The views of a scene show one set of named points, each view turned or mirrored, and shifted as a whole, with a little noise and some points left out.

Scene 1
View 1
k685: [ -3  25  -1  14  -7  -2  25  25  21  34  28  21  21   9 -15 -15 -46 -23
   9  -3 -13   0   5  -2  21   6   3  17  13 -38 -16 -17 -15 -14 -25  -5
   4]
k729: [-12  15 -10   3  -4  14  -1  -1   2  -1   8  21  -5   5 -14 -17   1  -7
 -22  22 -16  -5 -17  -1   1  -9  -5 -13   3   0  24   2   2  18  -4 -11
  -6]
k187: [ -7  20  -6  10  -5   5  13  13  13  19  17  20   9   6 -14 -15 -22 -17
  -5   8 -15  -1  -5  -2  11   0   0   3   9 -21   1  -7  -7  -2 -14  -8
  -1]
k644: [ -8   6  -9  25  11   3  12  16  27  10  14  10  18  -3  -9  -7  -3  -1
  12   5 -24  -4  -3  -4  22  14   9  20  19 -46  -5  -2  -5 -28 -10 -20
   0]
k916: [-12  20  -8  -2  -9  13   1   0  -2   3  12  25  -6   8 -16 -20 -10 -11
 -25  22 -13  -4 -16   0   0 -13  -7 -15   0   4  23  -2   0  25  -8  -6
  -6]
k651: [ -9   1 -17  23  10  10   3   5  17   5  -4   8   5  -6  -5  -4  28  -7
  -4  12 -25  -1  -9  -9   7  14   7   1  16 -26   7   7   3 -21   7 -25
  -1]
k720: [-16  10 -14  -1  -2  20 -11 -11  -5 -15  -1  20 -15   1 -13 -17  22  -1
 -33  31 -18  -6 -26  -2  -6 -13  -7 -23  -1  13  38  10   9  28   5 -15
  -9]
k874: [ -2  17  -7  23  -1  -1  23  23  24  36  16  15  20   4  -9  -8 -23 -26
  11  -5 -17   3   8  -7  17  16   8  16  18 -42 -19 -12 -12 -29 -13 -12
   6]
k466: [ -9  20  -8   3  -9  10   7   5   3  13  11  23  -1   7 -14 -18 -12 -18
 -18  15 -13  -1 -10  -3   2  -6  -4 -10   3  -4  13  -4  -3  13  -8  -7
  -2]
k791: [-16  23  -4  -7  -8  13   0   0  -2  -6  20  27  -5  10 -20 -25 -21  -1
 -25  27 -12  -9 -21   5   4 -20  -9 -12  -2   4  29  -2   0  35 -17  -4
  -9]
k381: [ -2  16  -7  25   2  -2  24  25  28  33  20  14  24   2 -10  -7 -25 -20
  16  -5 -18   1   8  -6  22  16  10  22  20 -49 -21 -12 -12 -34 -16 -13
   5]
k662: [-11   5 -13  18   8  10   3   6  16   0   5  11   5  -3  -8  -9  14   0
  -4  14 -23  -4 -12  -5  11   6   5   4  13 -26  11   4   2 -11  -1 -20
  -3]
k232: [ -6  10 -19  12  -4  15   1  -3   2  15 -12  17  -8   0  -6  -8  27 -27
 -25  15 -17   4 -10 -12 -10   6   1 -22   6   3  15   5   4  -1  14 -17
   0]
k961: [-10  34  -6 -18 -26  17   1  -6 -19  13  11  36 -19  17 -21 -28 -25 -30
 -48  27  -2   1 -19   1 -16 -27 -17 -38 -12  36  33  -7  -1  55  -9   6
  -8]
k945: [ -5  35  -2  -2 -20   4  19  15   3  35  25  31   6  16 -19 -23 -51 -34
 -15   6  -5   2  -2   0   5 -10  -7  -6   1  -5   0 -18 -13  18 -23   5
   1]
k38: [ -9  18 -14   0 -12  17  -1  -6  -6  10  -3  24 -13   6 -11 -16  10 -25
 -34  21 -12   2 -15  -6 -12  -8  -6 -29  -1  16  25   2   3  22   6  -9
  -3]
k873: [-10  11 -13  11   0  12   2   2   8   6   3  16  -1   1 -10 -12  10 -11
 -15  16 -19  -2 -12  -5   2   1   0  -8   8 -10  15   3   1   2   1 -15
  -3]
k402: [ -9  27  -7  -6 -17  14   6   0  -6  16  12  29  -8  12 -17 -22 -20 -25
 -30  19  -8   1 -13  -1  -6 -14  -9 -22  -3  12  20  -6  -3  29  -9  -1
  -4]
k575: [ -3  17 -12  16  -6   6  15  13  12  31   6  18   8   4  -9 -10  -7 -30
  -7   3 -15   5   0  -9   4  10   3  -3  12 -19  -4  -6  -6 -13  -2 -11
   3]
k286: [ -9  22  -4   6  -5   6  11  12  11  13  22  22   7   8 -16 -18 -27 -10
  -8  12 -15  -4  -8   1  12  -5  -2   3   7 -19   6  -8  -7   7 -18  -7
  -3]
View 2
k874: [-27 -15  15   7  14 -37  -2   5  -5  -1  13   1  14  17  11 -23  11 -54
  18 -21 -15   7  -5  26   3 -19 -18  -1 -26  23  21 -26  28 -12  10   0
  -3]
k402: [ 11 -17  14   1 -19   1   0 -11 -15  -2  -1 -12  -8  -5   1 -10   3  25
   0  11 -12 -10   5  17   8   0  15   6  11   5  14  12  14  -7  16  -1
  -5]
k916: [  8  -9   7  -7 -11   6   3  -7 -16   1   0 -14  -7   3   5 -10   1  19
  -5   5  -3 -10   1   5   3  -1  13   2  13   5  11   3  10  -6  18   7
 -11]
k575: [-17  -8   7   3   3 -20  -2   1 -11  -4   6   2   7   7   5 -15  11 -24
  10 -16 -16   1  -7  24   9  -8  -4   3 -13   4  15 -12  23 -19   8   0
   1]
k720: [  9  11 -11 -20 -11  24   7  -3 -22   1  -6 -11 -10   6   4  -1  -1  33
 -17  -5   6 -13  -6 -10   4   6  22   2  23 -18   2   2   2 -16  16  18
 -13]
k286: [ -2 -18  17   0   0 -14   1  -3 -10   3   7 -14   2  11  11 -19   2 -14
   5   0  -4  -3   4  10  -2 -12  -1  -2  -2  24  18 -10  17   0  18   5
 -12]
k381: [-29 -16  15   6  19 -40  -2   8  -5   0  15   0  16  21  13 -25  10 -63
  19 -22 -12   8  -6  22  -1 -22 -22  -4 -27  28  22 -31  29 -10  10   2
  -5]
k945: [  5 -37  32  13 -13 -22  -4 -11  -8   0   8 -14  -2  -4   4 -22   5  -2
  14  15 -20  -4  11  31   5 -10   1   4  -5  30  25   6  23   2  18 -11
  -5]
k961: [ 29 -23  18   1 -35  15   0 -20 -19  -3  -5 -19 -18 -17  -4  -6   1  59
  -5  27 -13 -17  11  18  13   8  29   9  24   1  13  30  10  -4  19  -6
  -5]
k685: [-16 -29  27  11   8 -38  -3   0  -4   3  15  -9  11  13  12 -27   7 -46
  19  -6 -14   4   4  25  -2 -22 -16  -3 -21  38  26 -19  27   1  16  -4
  -8]
k651: [-23  17 -15 -14  14  -5   4  10 -15  -2   3   3   8  21   9  -8   8 -26
  -3 -33   0   1 -17   0   4  -6  -2  -1  -6 -13   5 -26  14 -26   8  19
  -6]
k187: [ -9 -15  14   1   2 -18   0  -1 -10   1   7  -8   4  11   9 -18   5 -20
   7  -6  -8  -1   0  14   1 -12  -4  -1  -7  19  17 -12  19  -6  15   3
  -9]
k232: [-11  12 -12  -9  -6   4   1   1 -18  -7  -3   5  -1   3  -1  -3  11   7
  -4 -20 -12  -5 -14  14  16   5  12   7   2 -26   4  -3  15 -32   6   9
   3]
k38: [  5   1  -2  -7 -16  11   1  -7 -19  -5  -5  -5  -8  -4  -2  -4   6  29
  -6  -2 -10 -10  -5  12  14   7  20   7  13 -17   7   9  12 -21  12   6
  -2]
k729: [  3  -2   1 -11  -7   7   4  -3 -16   1   0 -11  -5   7   6  -8   1  13
  -6  -3   0  -8  -3   0   2  -1  12   1  12  -1   9  -3   9  -9  16  12
 -11]
k791: [ 16 -15  12  -9 -13   9   4  -8 -16   5   1 -22  -9   5   8 -12  -4  24
  -7  13   4 -12   8  -3  -3  -4  15  -1  19  15  13   4   6   4  23  10
 -19]
k466: [  0 -11   9  -2  -7  -5   1  -5 -14  -1   2 -10  -2   4   5 -12   4   4
   1  -1  -8  -6  -1  12   5  -5   7   2   4   7  13  -2  15  -9  15   4
  -7]
k662: [-16   9  -8 -13  12  -4   5   7 -14   2   4  -4   6  21  11 -11   4 -22
  -3 -24   4  -1 -12  -4  -1  -9  -2  -4  -2  -1   8 -24  12 -16  13  19
 -11]
k873: [ -9   6  -6 -11   1   1   4   2 -16  -1   1  -3   1  12   6  -8   5  -4
  -4 -17  -3  -5  -9   3   5  -3   6   2   3  -8   8 -11  13 -19  11  13
  -7]
View 3
k286: [ 14  -9   1  18  16   6   2   9   8  10  -8  -5   8  10 -23  19 -10   9
   2   3   4   3  -2   0   0  16   3   7  -9   1 -16  21 -14  16  21  16
 -18]
k945: [ 14   2  -8  31  32  10  -6  28  22  18 -11   7   2  -7 -22  18   1  15
   5  23  -7  15  -8  -8  10  19  12   8  -1  17 -32  28 -26  16   8  23
 -32]
k685: [ 50 -31  -3  21  28  14   3   9  13  11 -19  -3  19   4 -18  42  -7  14
  14  20  10   6  -9  -4  11  11  12   0 -17 -10 -10  26 -25  13  14  26
 -31]
k729: [-17  12  -2  13   2  -7  -1   6   7   6   6  -7  -2  14 -21   3  -7   4
 -11 -15   0   3   9   2  -4  15   3  11  -3   8 -12   7   7  13  24   6
  -7]
k651: [ 13 -13  -5   3  -6 -10   5 -16   2  -6   4 -15  14  22  -7  28  -5   4
  -8 -22  18   0  15   1   3   3  16   0 -17 -18  20  -5  24   2  26  10
  -6]
k720: [-41  27   0  10 -10 -16  -2   4   3   2  16  -9  -9  18 -21 -11  -7   0
 -21 -29  -3   3  17   5 -10  16   0  14   2  13 -10  -1  20  12  28  -2
   3]
k38: [-29  28 -12  18   1 -13  -7  13  15   4  13  -2  -7   5 -12  -2   4   7
 -18 -14  -5  14  15  -3   4  14  16  10   3  17 -10  -1  17   6  17   7
  -8]
k232: [-12  15 -15  11  -3 -16  -4   0  13  -3  13  -6   2   9  -4  12   6   7
 -17 -18   5  13  19  -5  10   6  25   4  -6   3   9 -10  29  -1  17   9
  -7]
k381: [ 60 -40  -4  14  21  11   6  -5   9   4 -18  -9  26  10 -11  53  -6  13
  12  11  20   3  -3  -4  13   5  18  -5 -23 -24   7  16 -11   7  17  26
 -27]
k791: [-24  16   6  19   8  -1  -2  17   6  13   2  -3  -6  12 -31  -7 -12   4
  -8  -8  -7   1   2   5 -11  23  -9  16   2  17 -31  19 -10  21  25   5
 -10]
k874: [ 54 -33  -8  15  21   9   4  -2  12   4 -15  -7  23   7  -9  49  -4  13
  10  12  17   6  -2  -6  15   5  21  -4 -21 -18   7  14  -8   5  14  26
 -27]
k644: [ 41 -35   3   6   7   4   9 -14  -1  -1 -10 -15  22  22 -13  41 -13   6
   6  -7  21  -6   3   2   2   6   8  -1 -23 -26  12  10   0   9  27  17
 -14]
k916: [-19  16  -1  18   6  -5  -3  14  10   9   5  -3  -4   9 -22   0  -6   6
 -10  -8  -4   6   7   1  -4  18   2  12   0  14 -20  12   0  15  21   8
 -11]
k873: [ -2   2  -4  11   0  -8   0  -1   6   1   5  -9   4  15 -14  15  -4   5
  -9 -15   7   4  11   0   1  10  12   5  -9  -2   1   2  14   8  23   9
  -8]
k187: [ 20 -11  -3  18  16   4   1   7  10   8  -7  -5  10   8 -18  25  -6  10
   2   4   6   5   0  -2   5  13   9   4 -11  -2  -9  16  -8  12  19  17
 -20]
k402: [-19  23  -8  24  14  -4  -7  23  17  12   4   2  -7   0 -21  -1   1   9
 -10   0  -9  13   5  -4   3  19   9  12   4  22 -25  13  -4  13  15  11
 -16]
k466: [ -3   7  -5  18  10  -3  -2  12  12   8   1  -3   1   7 -18  11  -4   8
  -6  -3   0   7   5  -2   3  15   9   8  -4   8 -14  11  -1  11  18  13
 -15]
k662: [ 11 -14   1   6  -2  -5   6 -11   0  -2   1 -15  12  22 -14  23 -11   3
  -5 -18  14  -3  11   4  -2   8   7   3 -15 -15   9   2  13   8  28  10
  -6]
k575: [ 24 -10 -12  16  13  -1  -1   3  14   3  -3  -4  12   5  -7  31   3  12
  -2   2   9  11   5  -7  14   7  23   0 -12  -6   4   6   5   4  14  19
 -21]
View 4
k662: [ 28   7   3   2  14 -11   8  16 -14  -2  11  -8  -8   9  -8   6  -1  28
 -12  -4   7  -6   1   3   2  11  -1  14  -4 -19 -10  14   3 -14   4  -8
   3]
k402: [ -3  10   4  -5   0  23   7   2 -10  18 -20 -12 -22  -4   7   3  -8  23
  13   6 -37 -14  -3  13 -16  11 -13 -14  18  13  -6  24  22  14 -13 -11
  14]
k575: [  9  -9   8  10   8  -1  14  14 -20  14  -5   5 -15   7  -3   2  -5  18
  -4  14  -3 -11 -10  25  -9   7  11   9  -7  -9 -16  10  -2  -9   1   6
  25]
k644: [ 32  -1  11   1  12  -9  21  22 -20  -8  17   0 -14   4 -14   7  -1  13
 -19   2  20  10 -11  16   6   9  12  27 -20 -21 -13   4  -9 -27  11   2
  17]
k685: [ 11  -8  20  -4   0  18  33  17 -25   1   0   6 -30 -11 -10   6  -7  -8
  -9  18  -1  21 -26  38  -3   6  18  18 -21   1 -13  -1  -9 -18   6  12
  39]
k720: [ 16  24  -5  -4  10   1  -9   3  -2   8  -5 -24  -8   8   6   5  -2  45
   6 -13 -24 -25  15 -14  -7  15 -27 -12  25  -5  -3  32  28  11 -11 -26
 -13]
k791: [  9  24   6 -18  -1  26   9   2  -6   2  -8 -24 -26 -12   3   8  -7  21
   8  -6 -32   1  -1   2  -6  14 -22 -10  17  11   1  24  26   9 -11 -21
   2]
k232: [ 10  -1  -4  15  15 -14  -5   9 -11  22  -8  -3  -1  20   4   0  -2  44
   2   4  -9 -37   8   4 -12  10  -5  -3  12 -14 -14  24  11   3  -6  -6
   5]
k38: [  2   9  -3   5   8   5  -4   3  -8  22 -17 -11 -10   9   9   1  -5  39
  10   2 -29 -31   7   3 -15  11 -15 -14  22   1  -8  28  22  13 -13 -13
   4]
k874: [ 16 -15  16   8   7   1  28  20 -26   5   5  11 -20   2 -11   4  -4   3
 -13  18  11   8 -20  35  -3   6  23  22 -23 -11 -18  -1 -14 -22   8  15
  36]
k286: [ 13   8  12  -8   2  17  20  11 -16   1  -2  -8 -26  -8  -4   7  -6   9
  -2   5 -13   9 -12  19  -4  10  -1   5  -3   3  -7  12   8  -6  -1  -4
  19]
k381: [ 21 -14  17   5   7   1  30  22 -26   0   9  11 -21   0 -14   5  -4  -1
 -17  16  16  15 -22  35   0   6  24  27 -28 -14 -17  -3 -17 -27  11  15
  36]
k945: [ -6  -1  15  -7  -5  34  23   6 -18  15 -19  -2 -34 -15   2   4 -10   0
   8  18 -31   5 -20  34 -15   7   2  -5   1  19  -8  11  10   4  -7   4
  35]
k187: [ 13   1  12  -2   3  11  19  12 -18   4  -2  -3 -22  -3  -4   5  -5  11
  -4   8  -8   4 -12  21  -5   9   4   8  -5  -1 -11  10   3  -8   0   0
  22]
k873: [ 17   7   2   4  11  -4   4  11 -12   8   0  -9 -10   9  -1   4  -2  31
  -3  -1  -6 -16   3   5  -5  11  -6   3   5 -10 -10  19  10  -3  -2  -9
   5]
k651: [ 29   1   1  11  18 -22   4  18 -15   4  11  -3  -1  18  -7   3   1  35
 -13  -2  13 -17   4   3   1  10   3  16  -5 -26 -14  15   0 -16   5  -5
   3]
k961: [-14  18   1 -10  -5  35   0  -7  -5  26 -33 -20 -26  -9  16   3 -10  27
  25   5 -59 -23   2   9 -23  12 -26 -30  34  27  -1  33  37  29 -23 -18
  10]
View 5
k874: [ -1   9  21  -3  14 -10   0  14 -24 -30 -13  14 -35  -4  19   9  -7 -26
 -10  23   4  14 -11  -7  27  15 -13  40 -10  22  11  21  -7   9   1 -35
  -9]
k466: [ 21  -8  14   8   9  25   2  -8   1 -16   1   9 -10 -19  18  -4   3  -1
  -3   5  -2   0 -22  -1  10   9  -6   4  -6  -7   1  17  11 -18   9 -16
  10]
k685: [  0  23  29   4  14  -8 -11  17 -20 -34  -4  20 -34 -13  23   8  -7 -13
   4  24  11  16 -14  -7  28  23 -10  38 -12  11  -2  35  -3   1  -1 -31
  -4]
k402: [ 33 -14  15  11   4  38   3 -15  10 -20   5   8   4 -30  22  -5   8   5
   6   3   1   0 -26   1  14  13  -4  -6  -4 -21  -7  26  14 -28  11  -8
  14]
k961: [ 47 -24  15  17  -3  58   2 -27  26 -20  12   6  22 -44  25 -10  14  18
  16  -3   3  -1 -32   4  12  16  -2 -22  -1 -39 -16  35  23 -45  14   4
  22]
k286: [ 10  11  21  10  15  12  -7   3  -7 -19   4  17 -23 -15  20  -2  -2   1
   1   8   1   2 -20  -4  11  12  -6  13 -10  -2  -4  22   9 -13   6 -21
  10]
k791: [ 23   3  16  19  13  35  -7 -11   9  -9  15  15  -9 -25  18 -12   3  19
   6  -5  -5  -9 -28   0  -3   8  -1 -12  -9 -22 -12  18  21 -31  12  -9
  26]
k945: [ 21   7  28  11   4  19  -8   0   0 -37   3  16  -7 -30  28   3   2  -1
  16  18  14  15 -22  -2  29  28  -6  17  -8 -14 -13  46   6 -20   4 -16
   4]
k729: [ 22 -11   9   9  13  31   4 -13   4  -6   4   8 -10 -16  14  -9   4   5
  -8  -4 -10  -9 -24  -1  -1   0  -5  -7  -5  -9   3   6  15 -22  12 -14
  18]
k651: [  9 -16   1  -4  20  10  14  -4 -15  -2 -11   4 -28   3   7  -3  -2 -18
 -31   3 -18  -9 -15  -4  -1 -10 -12  11  -6  18  24 -15   3   1  10 -30
   4]
k644: [ -7  12  14   0  24  -9  -1  12 -25 -11  -7  15 -45   5  11   1  -9 -16
 -20  11  -8  -1 -12  -8   6   1 -11  29 -12  24  15   0  -1   8   4 -36
   2]
k381: [ -6  16  22  -3  18 -16  -3  18 -28 -28 -12  17 -42  -1  19   9  -9 -25
 -11  24   4  13 -10  -8  25  14 -13  43 -11  25  11  19  -8  12   0 -38
  -9]
k873: [ 18 -15   6   3  14  22   9  -9  -4  -7  -4   6 -16 -10  12  -5   2  -6
 -17   1 -12  -7 -20  -2   2  -3  -8   2  -5   2  11  -1   9 -12  11 -20
  10]
k575: [ 15 -11  14  -2   9   9   8  -1 -11 -24 -12   7 -18 -12  18   4   0 -20
 -11  16   0   8 -16  -4  22   9 -11  22  -5   9  12  16  -1  -3   5 -26
  -4]
k916: [ 25  -9  12  12  11  34   1 -13   7 -11   7  10  -5 -22  17  -8   5   9
  -1  -2  -5  -6 -25  -1   3   6  -4  -8  -6 -15  -3  15  16 -25  12 -11
  18]
k662: [  6  -5   6   2  21  10   6  -2 -13  -3  -4   9 -30   0   8  -5  -3  -9
 -23   1 -15  -9 -17  -5  -2  -6 -10   9  -8  12  15  -8   7  -3   9 -27
   9]
k720: [ 31 -25   0  11  14  45  11 -23  12   6   6   3  -2 -16   9 -15   7  11
 -15 -13 -19 -19 -27   1 -13 -10  -4 -23  -3 -16   6  -7  22 -28  17  -8
  25]

In a view up to two points have been moved. Name them for each view, in the order of its rows, or write -.
view 1 -> -
view 2 -> k873
view 3 -> k945
view 4 -> -
view 5 -> -
